A landscape with many valleys, sampled at points; each row gives a point and its height.
From any point a ball rolls to the lowest of the 2 points nearest to it. It stops when none of these is lower. Distance is the straight distance between rows; heights are no part of it.
Q_477: [-46 -19  26  -1   5 -13 -57  23  24  -5 -19 -32 -33  -6  15 -27  23  37
  48  -4  -6 -41 -27 -64]  height 575
Q_339: [ 15   7 -33  12  12  22  49 -12  -8 -52   0  37 -11 -25 -23 -10  16   5
  32 -45 -49  57 -22  50]  height 577
Q_615: [-13  -9  -2  34  21 -33   2  -5  25  15 -90 -17   5 -25 -32   3 -13  -5
  37   1 -36  33  52  -8]  height 515
Q_488: [ 20  23  -1   4  16   6  16 -29 -55 -21 -14  28 -16   9 -13   7  -2  21
  32  52 -10  28 -15  48]  height 289
Q_198: [ -8  20  -6 -35  -1  21 -22 -30 -22  -4 -16  -3  25   7 -22  -2  19 -54
 -14  14  -2  54  38  56]  height 411
Q_71: [-10  -5  11  17   0 -42 -11  21  17 -28  12 -57  -3 -16   2 -29  20 -16
 -16  15  27  22  21   6]  height 167
Q_836: [ 34  17  25 -22 -26 -47  -2 -17 -34   0   6   8 -21   7  45  -1  20  23
  36  25  -5  22 -41  -9]  height 250
Q_398: [-33  12 -28  38   4  13   4  -1 -50 -16 -33   6  -3  -1  16 -19   4  -8
  34 -10  -6  56   7  24]  height 549
Q_159: [ 24  13  -6 -44   0  15  24  22  17  35  22 -20  -9  21  23   8 -10  10
  31  11  -9 -46  28 -52]  height 320
Q_28: [-10  20  18  18   4  13   9  13  40 -49 -30 -15 -36  15  12  18 -54 -36
   2 -40 -12  25 -14  62]  height 465
Q_453: [ 22 -14  12   8  -6  38   8  -8  -4 -52  30   9  14  20 -12  -1 -11  22
 -11 -32 -18  37 -42  17]  height 421
Q_734: [-18 -38 -26  12 -28  10  36   2  31  38   6 -23  37   7  70  13  19 -21
  -1  -7 -14  -4 -13 -47]  height 626
Q_445: [ 27 -19   6  35 -14  -3  51  -3 -12  -1 -31  33  -9 -60 -33  31   0   2
  11 -26   0  43  13  29]  height 611
Q_289: [-15 -10   5  32 -37  11 -14  -3  54   1  -2 -47 -29 -14  39 -15 -29 -11
   1 -31  20 -23 -37 -40]  height 659
Q_676: [ 35  34 -12  -2 -30 -12  18 -26 -12  28  32  19  28  -7  10   9  -9   2
 -10 -19  -4   5  -4 -21]  height 254
Q_670: [-28 -24  34  13  20 -13  14 -25  -9 -15 -47 -10  44 -41  -2  -2 -38 -17
  22 -13  -7 -13  48  17]  height 598
Q_512: [-29  18 -82  -1  18  22  37 -23 -10   6  20   6   4  18   4 -51   4   8
  13  22   3 -30  14  13]  height 409
Q_765: [-41   4  19  32  55 -52 -31   8 -28  -6 -14   0  14  21   2  -9   4 -18
 -10  22 -31   7  14 -36]  height 470
Q_383: [-10 -12  35   7  -8 -12   8  -9 -41  -5 -14  15 -30  14  -2   7 -14  21
  29  23   0  10  -4  39]  height 319
Q_91: [  6  10  16  -2  -8 -41  26 -44  25 -20   2  14   9  -7  12  -4 -10  11
  -1  55 -18 -23  22  36]  height 444
Q_569: [-24  -2 -15  66  23  25  21   8  18 -45 -42  -5 -12   2  14  40 -41  -6
   3 -42 -33  13  -8  36]  height 491
Q_249: [ 30  15   0   2 -28  20   6  47  -7  64 -23 -25  -7 -11  48  31 -21 -20
  34  13 -22 -54   2 -77]  height 376
Q_733: [  4   7   7  37   4 -55   6   3  20   2  21   2  11  16  -2  11 -47 -26
 -51  20  -5  17   3 -28]  height 384
Q_7: [  4  35  11 -18 -33   1 -35  -3  16   2   0  18 -26  14 -11  18  38  20
   1  27   3   6 -16  22]  height 135
Q_776: [ 19   9 -21  49 -14   5  56  -4  47  -4  22  -6  -7 -52  15  24 -27  -2
   9 -24  18 -34 -14 -29]  height 313
Q_39: [ -2 -46  30 -19  49 -22  -5 -18 -19  17 -59 -18 -15  31 -53 -13   6  -1
  45  48  -6  14  58  26]  height 428
Q_983: [ -9 -11  24 -22  34  46  -8 -24 -42   0   5  36  39  22 -40  25  -9 -14
 -22  18   4  -9  45  40]  height 381
Q_331: [ 11 -31  46 -13   3  32  -8 -30  -6   7 -11   9  24   6 -53   7 -36  19
 -15  33   4 -23  26  29]  height 404
Q_431: [-11  12 -19  59 -45  13  11  -2 -33  16 -19  44  30 -62   4 -16   6 -31
   7 -42   6   7  54  -9]  height 628
Q_446: [ 25  38 -34  26 -38  28   5 -19  10  -1  14 -16  -9  -7  -1 -14  11 -32
   5 -25   9  28  -2  43]  height 418
Q_253: [-30 -22   9 -26  24   1  23 -25 -11   2  25  10  -3  18 -70 -19  16   0
   8  42  20 -10  23  52]  height 360
Q_959: [ 25  -5  11   4  21 -22  40 -27  44 -47  -4   6 -30  12  -2  14 -29  20
  14  38  -9 -24  17  73]  height 469
Q_830: [-19 -26 -17  76 -20   1  37  -7 -12   1 -35  26  18 -51 -13  11   5  -7
  14 -34  -3  24  24 -12]  height 620
Q_866: [ 60 -34  14   5  19   2  16 -15  -6 -29 -70   5  30 -16  22  13 -10   5
  13   2 -23  55  25  46]  height 529
Q_25: [  4  25  -1  15  33 -37 -16  13 -49 -39  -5  24  28 -28   3 -11  54  -2
   9  -6   6  -4  50  -6]  height 210
Q_784: [ 26  28  -8   7 -14  32 -11 -10 -21 -15  35   1 -10  40   5  -1  18 -13
  -2  17  55   1  27  31]  height 304
Q_825: [ 18  54  16 -32 -16  -5   9 -32 -28   7  26  24  26  15 -28  -2 -29   6
  21 -15   0   7 -20  -5]  height 284
Q_261: [-16  -4 -16 -38  -7  14 -31  27  59  -7  15  -3 -35  22 -13  -6  15  -6
 -47   9  -5  30 -41 -13]  height 493
Q_578: [-47   1  -4  -1  29 -10 -37 -20 -81   6  -2  -8   7  -4  41   6   5  11
  23   2 -15 -20 -42 -60]  height 498
Q_834: [ -3   5 -17 -30 -11  20 -41  41  10  27  26 -10 -39   8   0  10  14 -21
 -44   2  29  19 -54  -9]  height 475
Q_631: [ -2 -18 -35  25 -34   2  38  -5   6  37  14   3  14  46  53   8  -1  -5
 -26  -6 -14  18 -32 -26]  height 618
Q_967: [-43  21 -33 -30 -31 -13   8 -40   3  13   2 -29  13  -5  26 -36  19   3
  44 -14  -5  -6 -34 -17]  height 192
Q_78: [ -8  42  -5  -2  -9 -20 -14  -2 -33  39  32  23  39  -9 -33   5  33 -13
 -11 -24 -10  -4  -3 -37]  height 208
Q_14: [-46  -7  -5  16  15 -24  17  -9  28  -7 -49 -18  13   2 -26  -4   3   9
  23  13 -18  13  19  17]  height 500
Q_286: [-40 -53   1  65 -20  13  14  10 -27  42  -3   6  33 -18 -27  21  28  11
 -28 -25  27  -5  -6  -7]  height 583
Q_748: [-35  47  -1 -20  27  -1 -27  17 -34  -4  -3  18   8  33   3  22  -3  12
  12 -15  -4   0 -30 -12]  height 523
Q_473: [  7  -5 -17  -8  13  10  23 -23  10 -36  20   0  -1   7 -21  -3 -17   7
  -9  13 -26  15 -31  17]  height 440
Q_460: [ 33  43 -51  42 -24   3  36  -8  11   4  15   6 -11 -48 -32  18   0  -8
  -5 -15 -10  14 -35  30]  height 446
Q_523: [  0  -4  -7  43  18  35   2  14  16 -57  -3 -28  35 -51   0   6 -19   3
  -5 -54   8  -5  -2  -3]  height 220
Q_871: [  2   2  23 -42 -14   8 -20  22  49 -28  33   9 -15  27  22   0   3  16
 -31 -34   2  24 -29   1]  height 512
Q_415: [ 21  38 -25   9  11   8 -25  -5 -20 -11 -10 -12 -21  40   5 -12  26 -11
  20  48  23   2  17  47]  height 338
Q_823: [-10 -24  -2  23  19 -20  24 -15 -20  33 -39  23  26 -35 -39  -5 -25 -53
 -31   1   7  -1  69  25]  height 318
Q_798: [ -1  12 -10  16 -28 -28  23  24 -17  19  13  24 -11  42  32   8  16 -12
 -26 -18  18  27 -34 -21]  height 608
Q_797: [ 24 -10 -31 -21 -11   3  56  -8  16  20  29  -6   9   9  15   6  -9  36
  27 -14 -47 -15 -26 -69]  height 280
Q_54: [ -1 -29  24  26  -3  19 -19  18  45   3  -8  -1 -30 -17 -64 -13 -16  23
 -37  -9  -8  19 -24   8]  height 548
Q_580: [ -1 -12  44   3  32 -27 -28  34 -39  13   9  37 -11  46 -15   3 -26  12
 -52  25  -6 -20   1 -49]  height 432
Q_329: [ 38 -33 -33  12  32 -10  63   3 -16   1 -61  33 -16 -68 -18  10  12   2
  31 -34  -3  40  43  15]  height 603
Q_440: [-57   3  13  15  15 -12 -37  13  19   6 -44 -18  -5  31 -41   0  12  19
  37  -1  -5 -19  19  14]  height 476
Q_772: [-50  31 -20   5 -21 -12  -2 -24  37   9 -32 -14  39 -43   4  -2 -31 -32
   3 -24  -6  16  36  13]  height 576
Q_516: [-11   7   4 -25  21  19 -55  18   0 -16  11 -17 -49  20  22 -32  36  29
  14  43  15  -1 -43  -8]  height 538
Q_104: [-16  -9 -11  23  -7  12 -26 -28  30  -5 -33 -52  29 -19  30  -6 -16  -5
  -1  24   0 -13  -3  34]  height 581
Q_349: [-16 -10  23  21  49 -39 -56  11 -62  21  -6   0  -2  45 -21   8 -21 -18
 -38  22 -14 -37  11 -33]  height 449
Q_439: [-54 -17   8  -2  13   2 -49   8  -7  -1   9 -39 -29  -6  22 -24  17   7
  35  12  24 -29 -22 -25]  height 558
Q_803: [ 26  -9  10  -2 -11  32 -15  10 -19 -36  34   7  27  35   5  11 -17  36
 -31 -39  11  15  -3 -13]  height 405
Q_116: [ 21 -19  27   9 -27 -15  -1  18  76 -21   3   1 -57 -21 -38  -7 -22   8
 -43  -9   5 -18  -8  30]  height 526
Q_394: [-20 -34  -2  47  19 -22  34   2   3  -8  10 -33   3 -51 -18 -19   8 -19
 -10   7  27  -6  38   9]  height 242
Q_103: [  8  17  -1  -3 -19   5   3  18  55 -34  38  -8 -33  16  19   5  -1  -6
  20 -64 -10   6 -35   4]  height 534
Q_333: [ 10  -1  -1 -14 -27  -1  20  13   0  81  -4 -10   3 -46  61  43 -11 -13
  25  12   1 -54 -22 -34]  height 400
Q_326: [  2  27 -22 -68   6  11  14   5  22   0  29   1 -27  -5  -1  -2  29  33
  36  22  -3 -24 -43 -26]  height 506
Q_612: [-23  -8  37 -46  17  -9 -57  -1 -26 -20  12   3  -1  -1  36   4  18 -13
 -10  27   9 -17 -25  16]  height 380
Q_178: [ 42 -27  33 -11 -26  33 -23  12  13 -13  22  28 -13  -3  -5  22   2  23
 -38   4  43 -16   0  19]  height 358
Q_367: [-11   1   5  -2  -2   8 -22  11 -21   3  -5  11  28   9  -7   9  25 -34
 -48   7   7  30  31  37]  height 388
Q_255: [-21   3 -18 -40 -48 -27  44 -20  44  28   5   2  -8   4  22   0  -1  11
  39 -23 -34 -16 -43 -13]  height 341
Q_421: [ 14   0   5 -39 -49 -29  37   5  21  51   7   1  -4  15  26  17 -21  14
  34 -13 -51   0 -30 -55]  height 310
Q_650: [ 11 -46  35   0  11  24 -21  -6 -21 -15 -35  -2  70   5 -51   9   9  32
  21 -30 -35  37  32 -11]  height 73
Q_294: [-16  -8   7   3 -32  -7  -1  -3  -9  42  32 -20  -2  -3 -18 -12   8   5
  20 -10  36 -46   8  -8]  height 702
Q_315: [  5 -33   6  39  44  25  -9 -12  -6 -18 -35 -28  40 -19 -36   6  -8  24
   6  -7 -33  19  29 -13]  height 123
Q_599: [  0   7 -13 -12  25  58 -15  37  11   2 -52  14  13  -1 -24  25  -4 -33
 -18 -27   7  60  41  41]  height 426
Q_76: [-30 -24  41  -2  -3   0 -60  27 -10  -2 -21   3 -31  21 -22 -30  -9  42
  18 -21   7 -20 -21 -51]  height 578
Q_714: [ -1  -8  29  -2  -6  15 -30  42  24 -12  16 -14 -15 -46  22 -13 -28  21
 -15 -33  20 -42 -16 -76]  height 507
Q_679: [-30 -21  38  -9  -5 -26 -23   0   3  12 -45 -10 -19  52 -48 -15  -5   3
  15  36   2  -3  36  29]  height 450
Q_519: [ 35  33 -25  -1 -13 -30  60   0  22 -13  49  25 -37 -37  -3  16  10  -4
   5 -15 -19   3 -47  18]  height 468
Q_709: [-21  11 -58  17  24  12  15 -25  -3  32  30 -32  11  42   3 -37   9  12
  27   3  22 -41  29 -28]  height 434
Q_926: [ -5  29  13 -27   8  23 -76  32   6  22 -20   4 -21  33  -8  23 -15  21
   6  27   6 -49 -15 -16]  height 540
Q_555: [ 21 -29   7 -63   4  -9  42  14   7  17  31   7 -31  20  27 -17 -38  18
 -22  22 -14 -11 -29 -32]  height 399
Q_627: [  8 -35  10 -70   5  30  40  42 -12  39  31  13 -31 -19  22   3 -42   6
   6   8  -4 -28 -33 -63]  height 372
Q_521: [ 13 -10  11 -35 -10  -5 -33  45   0  36  22  17 -42 -16  -7 -16   5  27
 -15  -9  -8 -22 -47 -81]  height 474
Q_160: [ 25   7   1  -6  22 -30   1  16  -7  19  38  17   9  53   3   1 -39 -12
 -61  14   7 -15   7 -32]  height 410
Q_590: [-18 -51 -14  23  27 -17  45  -4 -11  -5 -21  -2  11 -58 -25 -25   6 -34
   3   2   5  26  68  29]  height 285
Q_428: [  1  31   4 -26   6  13 -34  40  22  -1   1  -4 -14  -3   0  15 -16  17
  -2 -12  21 -45 -17 -38]  height 525
Q_565: [-15 -22  23 -57  -8 -18  -2  25 -16 -13  14  17  16  39  65  -3  16   7
   1 -12 -19  22 -27 -62]  height 328
Q_721: [ 10   1 -19 -32  10  21 -24  -9  -1 -15  39   7 -20  14  -3 -15  45  43
  19  57  -2 -10 -65  -8]  height 522
Q_237: [ 16 -16  12 -66  13  40 -57  54   4  28   3   0 -31  -6  48 -27   2   2
 -38   2   6 -41 -13 -47]  height 430
Q_308: [ -6 -16  22 -66  25   2 -41  35   0  -2  26 -21 -15 -21  60   2  12 -17
 -18   4  29 -24 -24 -35]  height 408
Q_291: [-42  26 -17 -14  -1 -29   7 -28   1  -3   7   2  18 -50  28   2  22  -9
  26   2  -6   6 -23  10]  height 125
Q_31: [  6 -18   0  27  -5  29  20  43  29 -24   5 -10 -47 -12 -39   4 -19 -14
 -11 -40  47  -5  13  39]  height 347
Q_462: [-27 -30  12  22 -23  -4   6  13 -12  49  11  27   0  10   0  25  23   7
 -42 -10  20  15 -30  -2]  height 597
Q_540: [-37  11  11 -45  29   5   8  15  -8  24 -19   9  16 -34 -63   5 -29 -54
   5 -40  15  30  41  17]  height 550
Q_485: [-23   5 -18  71 -23   7  -5  -7  29   0   2 -48  -9  -7  22 -10  -9 -24
  10 -44  22  16 -15 -19]  height 670
Q_996: [-16   5 -18  19  29 -32  10   6  30  12   3  -4   2 -14  -9   7  -2  -7
 -49  23 -11 -12  -8 -15]  height 355
Q_301: [ 24  -3  19 -12  16  30 -44 -20 -14 -10 -20 -27  24   6 -47  -5  26 -23
   1   8 -22  56  16  26]  height 427
Q_538: [ 20   0 -15   6  61 -11  56  -1  -8 -39 -54  42 -23 -66  -7  13  -1  -7
  43 -15 -28  32  23  29]  height 596
Q_850: [  0  53  -8  25  20 -29 -16  -4  -2 -12 -23   2 -23  35 -27 -13  26   5
  28  37   1  19  44  33]  height 371
Q_592: [-22  16 -24  48 -18 -12  28 -29  24  17  -8  -7  14 -51  53   5 -11 -14
  23 -13  34 -61   3 -22]  height 353
Q_595: [-38  19  17 -11  -5  -8 -26  -6   3  32 -25  -4  32 -42 -48  13 -20 -37
  -5 -27 -10  18   0   8]  height 562
Q_678: [ 20   5  47 -11 -43  16 -43 -26 -13  18  -2  -5 -17  15 -18   3  24 -18
 -12  35  36   3 -13  48]  height 209
Q_942: [ 12  19 -24   4  19   0  31 -15 -24 -43 -33  50  18 -47  -2  10  17  14
  28  -6 -39  44  18  21]  height 587
Q_117: [-14  27 -65 -21  -8  16  28 -36  38   5   9 -16  27   6  33 -31   2 -10
  22   0  12 -26  17  26]  height 382
Q_114: [ -2  14   2  -4  13  45  -6  10  22 -37 -25 -12  10  14 -18  20 -31 -15
  -9 -22   0  40   6  40]  height 442
Q_15: [-23 -16  -3  65  11  29  17  24   2 -33 -55  21  23  -5  22  42 -12  32
  31 -42 -10  30   4  -2]  height 509
Q_652: [  6  26 -16  24  -8   6 -61  -6   1  27 -25  -8  -8  22 -23  12 -11  34
  11  33 -10 -37 -15  -1]  height 553
Q_886: [ -4 -16   3   2   0 -22  21 -31 -34  -6  -3   2   4  46  25 -19  18 -12
 -22  46  -2  50   6  32]  height 383
Q_762: [ 21  37 -57  15   8  -2   4   8  11  13  35 -27  32  30  11 -29  27   9
  -5  -1   6 -11  29 -31]  height 458
Q_529: [ 19  19   8 -17 -31  -8   0 -24  -4 -40  19  -1  47  24  10 -41  15  -1
 -10  -9 -10  23  47  12]  height 467
Q_404: [  2   5 -17  18  -4 -13 -38 -28  22  10  -8 -31  24   6  19 -12   5   3
  14  37  -5 -35   2 -10]  height 568
Q_214: [  3 -40   7  -8 -58  -6   5  16  87  23  20 -37 -38 -20  46 -17  -5  -3
 -22 -43   7 -38 -49 -43]  height 647
Q_496: [ -2 -10  -5  67  23  36  -8   4  15 -21 -37 -22  27 -58 -28  24 -30  18
  15 -30 -16   8 -12 -18]  height 174
Q_895: [ 19  -6  -6  -8  28 -17   6 -11  25  12 -62 -29  20  -9 -64  -4 -29 -22
  19 -21 -33  26  72   8]  height 527
Q_659: [-14  18   9 -30 -19 -21 -17   8   6  -1  11  13  -4 -36   9  25  41  17
  29  -6   4  18 -51  16]  height 37
Q_217: [ 28 -54  41  -4 -23  38 -26   7  13 -34  35  18   8  32  -7  -5  -5  50
 -26 -11  11  -6   7   3]  height 385
Q_151: [ 42   4  -3  11 -11 -17   4 -14  36 -49  23 -10  29   9  20 -17   4 -10
 -41  -4 -16  22  26  18]  height 483
Q_807: [-39  40 -23  39  22  -5 -20  18 -27 -16 -23  -8 -10   6  14  13 -14   1
  22 -13  12  17  -8  -7]  height 536
Q_476: [ 10 -29  25  33 -12 -21  40   9  15 -24  30 -22 -27 -27 -12  -4 -29  -5
 -19 -14  36  -9  15  16]  height 297
Q_955: [ 10   5   0 -60 -15  20  21  15 -18  25  41   7 -19 -12  13  16 -34  21
  21 -43  18 -21 -35 -34]  height 345
Q_207: [  0  -5   7  16 -23  -8 -41  -2   3  32  43 -42 -10  13 -32 -37  -6  -3
  -7 -10  30 -26  -9 -46]  height 692
Q_899: [  5 -35  17   4  -6  30  21  -1   3 -16  20  13  11  27  18   0 -26   9
 -39   4  56  -6  19  42]  height 386
Q_392: [  7  34 -22 -40  -4  -4  38 -10  34  15  22 -23  -4  12  25 -22 -27   2
  21 -11  25 -47  29 -16]  height 351
Q_928: [ 39   7   2 -20 -47   4  14  15  25  12  36  19 -15  27  15  17   1  32
 -20  -6  20 -35   1  -1]  height 322
Q_691: [ 29  -8  -5 -25   5 -24  48 -13 -15 -34  48   7  -6  24  15 -13 -22   9
 -11  19  -3  10 -28  -2]  height 423
Q_778: [-14 -26  20 -24   3  -7  -8  38  24  -4  26   7 -48 -53 -11  -6 -32  20
 -24 -20   7 -24 -59 -82]  height 492
Q_387: [ -9  -3  -7  -5  15 -27 -35  24  39   3   3  -4 -30  22 -11  -2  25   3
 -38  46  14 -35  14  -8]  height 308
Q_520: [ -4 -20  43 -35   2 -13 -25   5 -54  -8  12   8  18  36  52  17  25  22
  -7   6   0  -7 -19 -13]  height 356
Q_993: [ 26  20  31 -10  39 -52 -16  -5 -17   7 -37  -5 -15  12 -64  -8  25 -13
  24  46  -7  11  54  24]  height 406
Q_500: [ 44  30  -5 -16 -10 -23   7  16 -28 -12  11   2   2   7  83  21   5  -1
  13  11  -2  19 -36 -29]  height 281
Q_664: [  6  17 -10 -31  44  20 -10   5  12  16 -55   9  16 -19 -66  11 -51 -36
   9 -25   0  12  58  15]  height 539
Q_37: [ 58  35  14 -23 -48  -4  26  -5   6  29  18  33  21   2  31  35 -43  11
 -21 -11   8 -35  -9  -4]  height 287
Q_388: [ 14   8   5 -43 -44   8   2 -46  10 -31  35   5  22  49  -1 -28  26 -18
 -16   5   9  36   4  29]  height 451
Q_645: [  8  -8 -29   9  -7 -10  45 -19 -29 -18  14  49  21  41  44 -14   2  -4
 -30  19   5  21  31  20]  height 403
Q_139: [-24  13 -19  12  41 -33 -20 -11 -62   4   2   7  25  11  28  -4  -1 -35
 -21   4 -37   7 -20 -59]  height 486
Q_542: [  5   3  16  -3  26 -46 -17   5   8 -16  22 -30 -23   3   2 -25  40  -9
 -11  63  36 -10  19  31]  height 244
Q_370: [-55 -45   8 -12  31  -3 -14  -7 -44  11   3  -7 -20  28 -50 -23  19  -1
  -6  36   8 -30   0  17]  height 398
Q_754: [-21 -32 -18  -4  12  12  31 -23  -1  -4   5  10  21  38  33  -1 -19   8
 -26  27  26 -19  20  14]  height 407
Q_674: [  1 -48  -4  -5 -32   0  25  29  70  30  23 -34   0 -29  63  12  16   2
  -8 -20 -15 -23 -30 -61]  height 636
Q_692: [ 23 -11  29   7  -1 -11  24 -17  73 -50  -1  12 -64  -2  -5  -3 -16  25
  -6   9 -31 -40 -15  30]  height 499
Q_979: [ -1  30 -25  19  -2  15  37  13   7 -51  29   6 -30 -11 -11   7  11  19
  31 -65 -12  28 -38  21]  height 559
Q_361: [ 46  20 -10 -32  -3  -1  48  17  14 -21  38  -3 -39 -18  21  16  15  26
  29 -14 -17  -2 -51 -13]  height 488
Q_881: [ 18   6  24 -18 -35  31 -11 -11 -28  24  19   2 -19  52  16  -2  35 -17
 -13  36  56 -32  16  36]  height 263
Q_430: [-13  -4   1   7  15   2   4 -31 -28  32   5  25  41   5 -21   4  -7 -28
 -39  16   6 -45  53  39]  height 354
Q_999: [ -5  14 -12   8 -33  -6  17 -16   0  40   1  -5   5 -51  58  34 -13  -7
  19  -7  28 -32 -30   3]  height 379
Q_998: [ 26  18 -14  35 -26  16  -8  24  29 -22  11 -31 -30  19  -3  13 -14 -15
  -8 -29  36   9  -1  55]  height 387
Q_10: [ 33  -1  -7 -59  16  -6  16  26 -21  -5  22   1  15  29  75   6  13  15
  -4  15 -34  20 -26 -43]  height 305
Q_875: [  8  62  -6  -7  27 -22  -8  -3 -53  -8  -4  33 -26   3 -23  15  -1   6
  17  37  26  -1 -26  25]  height 256
Q_788: [-43  -9 -33  26  21  42   6 -14 -76 -11 -31  43  32 -14   9 -17  19   5
  12 -10  -9  20  22  18]  height 560
Q_637: [ -5  11  11 -60 -23   4  10 -15 -28  30  38  38  -5   7 -30  14  -9  19
  14  -2  22 -27 -26  -9]  height 316
Q_450: [ 30   2   3  37  38  27  13  12 -25 -20 -80  13  10 -14  12  28   0   7
  30 -37 -14  46  34  14]  height 521
Q_653: [  2  10  16  19  21 -13 -29  23 -45  -9  22  25  20   1 -38   7  40   6
 -10 -11   1  -5  13 -18]  height 144
Q_483: [-11  26 -45 -19  -1  -4  29 -10   3  39  31 -16  28 -17  17 -20  16  12
  33 -13 -29 -16 -22 -46]  height 243
Q_874: [ 23 -15   9  18   4  26 -48 -10  -2  10  -1 -26   5  15 -58 -20  30  -9
 -29  35  -5  20   5  18]  height 445
Q_770: [ -2 -18  12  41 -11 -35  43  12 -28 -26 -18  13 -22  25  19   0  17  -2
  -6  19   1  41  -8  45]  height 357
Q_749: [ 23  34   5 -19  11 -29 -21 -16 -42  -5   5  25   3  13  18  11  25  24
  17  53 -20 -15 -28  -7]  height 211
Q_566: [ 13   7 -34   5 -24  20  -9 -16   9  17  34 -29  22  31   4 -34  63  -3
  -7  10  12   4   2   0]  height 479
Q_298: [ 33 -14  -6  -6 -23  26 -32 -30  23  20  31 -20  12  52 -24 -20  12  12
 -30  44  -3 -10  -3  16]  height 466
Q_949: [ 10  -1 -19  74  -4  16  29  -4  36 -40  11   9  10 -37  20  34   6   1
 -13 -50  11 -13   2 -21]  height 271
Q_418: [ -3 -26  29  11  -7  -5 -43  25  19  16  -9  10 -51   3 -49 -22 -19  41
 -21   1   6 -30 -23 -16]  height 564
Q_781: [ 30 -20  15  43  -3 -33  17  -2  49 -52  -7 -28 -12 -16  11   6  -9 -17
 -24  -3 -30  25  10  34]  height 502
Q_604: [ 24  -3   0 -49 -15   8 -57  40 -15  49  31  -5 -29  14   6 -19  17 -25
 -26   5  -6 -14 -37 -51]  height 454
Q_227: [-42 -17 -15  23  10  13  12  -7 -66  28   3  28  28 -31  -1   8  17 -15
  -8 -25   5  -2  -9  -1]  height 570
Q_581: [-36 -25 -20  -5  31   4  38 -36 -10   5 -12  24  16 -19 -25 -26  17  -7
  -1  38   1   7  48  45]  height 321
Q_711: [ 50 -50  28  27   3 -12  28 -15  16 -40 -32 -20  -6 -17 -15   5 -10   6
   9   7 -28  40  22  50]  height 519
Q_416: [-36  18  -2 -21  37  -1 -48   1 -76  20  -7   8  -6  38  11  14  14  -9
  16  14  -9 -25 -31 -20]  height 510
Q_643: [  6  -3  -2  23  22  13 -28  39   0   8 -60   6  37  -4  -2  29  24 -41
 -40 -28   6  34  56  24]  height 412
Q_419: [-25  20   4   0  -6 -15 -15 -28 -23   5 -46 -10  36 -55  -2 -28 -31 -51
  22  -1  -4   5  44  40]  height 586
Q_73: [-16  13  24 -46 -13  25  -6 -43  10 -16  27  19   4  33 -35   4  39 -26
 -10  43  -8  55  26  34]  height 431
Q_343: [ 12  -5  16 -38 -34  14 -12  33  10  54 -30 -18 -11   7  40  11  -8  22
  44  21 -37 -55   9 -56]  height 352
Q_49: [ 10  -2  38 -28   8  -4   0 -44  11 -29 -14   8  40  -6 -38   0 -21  -6
 -15  48 -13  -1  31  41]  height 422
Q_553: [ -1  18 -24  51 -16  21 -30  -3  -2  23  25 -38  20   8 -22 -19 -10 -21
  -9 -46  10  15  -1 -27]  height 680

For each start below, name the point where the ball stops.
Q_477: Q_394
Q_674: Q_71
Q_237: Q_749
Q_959: Q_394
Q_866: Q_367
Q_772: Q_659
Q_39: Q_659
Q_431: Q_71
Q_765: Q_71

Call two points neighbours if one is among the 2 nearest of the other. Go from one point of each pair to the other, from neighbour to neighbour, staying as low as possible. Name the highest point that can't be avoided.
Q_159 / Q_650: Q_333
Q_650 / Q_367: Q_301
Q_676 / Q_749: Q_754
Q_659 / Q_394: Q_679
